Points on a hilly landscape, in no order, each with its height.
A ball rolls from a point to whichever of its 6 nearest points has the largest drop for the distance, and stops where none of them is lower. Distance is the straight distance between rows; heights are no part of it.
z_83: [-64 -25  -6  12 -18 -34 -91   9  19  29 -18   3   8]  height 781
z_784: [ 13  -6   0   9  14 -14  61  20   1 -15   6   3  -8]  height 446
z_144: [ 69  -5  21 -18  17  13 -38  16 -14  16  24  52  32]  height 548
z_293: [ 22 -35   8  14 -17  -4  14  14 -11  30 -38  -3 -49]  height 484
z_613: [ 27   6 -19 -54 -22   6 102  20  11 -53  28  42  -3]  height 500
z_617: [-22 -32   1  22 -38 -61  23 -30   1   6 -18 -43 -38]  height 583
z_755: [  2  28  30 -35  35  28 -48  -7   7   5  42   7  55]  height 799
z_844: [-10  45  -8  12  30   1  11  -4   0 -17  21 -21  15]  height 639
z_764: [  0 -39   1  24 -35 -28   4  -1 -11  37 -34 -23 -55]  height 540
z_624: [ 28 -32   8   3  -5  -4  67  14  -3 -17 -13  16 -13]  height 212
z_303: [ 16  44  22 -41  21  50 -47 -15   4 -14  58  11  67]  height 690
z_493: [ 38 -58  -5  -6 -40   9  60   9 -13  28 -48   0 -39]  height 551
z_647: [  9  20 -13 -17  -8   9  91   5   3 -39  21  17  -3]  height 746
z_108: [ 10  65 -33  14 -20  49  53 -13 -14 -67  16  25  -6]  height 857
z_245: [ 25  -3  27 -22  38  19 -65  -2  12  15  23  33  35]  height 680
z_967: [-29  51 -13  11  31  14 -30  -7   4 -15  28 -10  25]  height 140
z_305: [ 16 -35   3  12 -14 -20  47   3   0  -3 -29  -4 -31]  height 379
z_320: [-67 -26  -2  -1  -4 -20 -93   7  22  32  -8   0  17]  height 782
z_54: [ -6  39  -6   5   1  18  68  -3   0 -39  12  -4   8]  height 901
z_878: [ -4 -16  16  19   8 -22  -7  15   1  16  -7 -14 -16]  height 691
z_399: [ -21  -35   13  -15    1   21 -101   12    0   49  -17   27   -7]  height 815
z_15: [  5 -25  -4  18  -3 -11 -42  17   1  38 -33   4 -16]  height 720
z_168: [-25  27   5 -13  43  14 -45 -10   5   1  24  -4  41]  height 594
z_121: [-48  18 -10  30 -18 -53   2 -22   5  -3   0 -58 -24]  height 673
z_936: [  7 -56   1  -5 -35 -35  65 -28  11 -14 -35 -29 -17]  height 146
z_389: [ 36  49  -1 -14  20  25  13   7 -13 -24  51  15  38]  height 679
z_192: [ 53 -12  57 -52   7  35 -77   9  -1  26  35  49  34]  height 661
z_767: [-67  34 -29  21  -2 -31 -41  -8   2   0  -1 -49  11]  height 719
z_890: [ -9  22  -4  16  22  -4  33   9 -10 -14   9 -24   8]  height 666
z_368: [ 61 -13   8 -19  -1   4  58  28 -15 -23  18  62   4]  height 108
z_612: [-24 -36 -19  -8 -38 -52  55 -48   8 -18 -13 -57 -24]  height 629
z_567: [-55  -1  -9  25  -1 -45 -39  -8  13  17  -7 -37  -6]  height 721
z_562: [ 23 -26  16 -14  23  28 -75  15   3  31  -2  41  15]  height 683
z_60: [-11 -19   5  10 -21 -37  62 -18  10 -14 -15 -24 -18]  height 521
z_756: [ 19   9  14  -4  36   3 -11   4  -9   0  28   0  27]  height 607
z_194: [-37 -38  12   2  11  -2 -92   7  14  30 -11  22   6]  height 863
z_119: [-28  12 -33  -1 -47 -14  81 -53   3 -38 -18 -51 -14]  height 893
z_323: [ -9 -22 -13  23  -9 -10 -65  20  -9  54 -40   2 -21]  height 766
z_279: [ 42 -49   5 -14 -29   9  76  19  -3 -13 -19  34 -31]  height 344
z_580: [-11  13 -14 -16 -20  -1  96  -8   3 -37   2  -1  -7]  height 813
z_842: [-25  47 -16  27  14  -5  25  -5   3 -14   3 -31   1]  height 814
z_585: [ 51 -20  21 -16  19  18 -30  20 -16  25  -7  30  -3]  height 667
z_723: [  4  53 -39  -1 -45  35  95 -23  12 -76   7  21 -20]  height 769
z_229: [-18  -3   0  23   7 -42  -8  13  12  10 -15 -28 -14]  height 736
z_533: [-18  14   1  11  44 -15 -18   7   3   2  15 -16  15]  height 257
z_224: [-10 -19 -16 -12  -6  33 -70  32 -25  79 -45   2 -29]  height 876
z_809: [ 17 -57   3 -10 -33 -17  84 -13  16  -8 -32  -4 -21]  height 448
z_255: [ 25 -42  -5   6 -50  -6  28 -12 -15  29 -47 -26 -68]  height 549
z_740: [-24  19  -5  11 -11 -12  67 -14  10 -30  -2 -40 -12]  height 722
z_256: [-19  74 -10  -6  16  68 -64 -35  16 -25  31   7  33]  height 81
z_435: [ 34  16   6 -12  31   3  23  20 -25 -20  38  35  32]  height 479
z_579: [  0  73  12 -30  13  59 -49 -31   5 -24  51   4  53]  height 563
z_578: [ 30 -65  13  -6 -44 -14  61 -19   0  10 -54   0 -43]  height 561
z_724: [ 41  -2  23 -20  30  19 -36   2  -2   2  31  26  42]  height 649
z_867: [-52  11  -6   5  31  -3 -59   2  14   0  19 -21  31]  height 593
z_41: [-75  19 -18  15   4 -27 -79  -2  18   9   2 -30  27]  height 701
z_810: [-22 -18  -1  30  -5 -41 -48  11  12  32 -17 -14 -11]  height 771
z_427: [-60  41 -14   4  26  24 -63 -21  20  -4  19 -31  27]  height 604
z_616: [ 12 -15   8  10  23   6 -54  22  -2  36 -19  17  -9]  height 770
z_946: [ 19 -23   2   6   6  19 -51  28 -18  52 -42  15 -31]  height 780
z_63: [ 31 -42   9  10 -19  -4  42   4  -9  13 -27   8 -47]  height 406
z_379: [ -9  68 -19  28   4  42  19 -13 -13 -36  13  -2   6]  height 909
z_924: [ 67  -5  24 -30   6  -8   3  29 -26 -14  40  48  32]  height 381
z_741: [  7  58 -22   0  12  29  39  -4 -21 -41  32   3  19]  height 845
z_339: [ 22 -19  15  23  13 -16   5  10  -6  10 -14  14 -10]  height 608

Where does a ball stop that starts at each point below?
z_121 => z_936
z_144 => z_368
z_878 => z_967
z_54 => z_967
z_229 => z_967
z_740 => z_936
z_83 => z_967
z_389 => z_368
z_723 => z_368
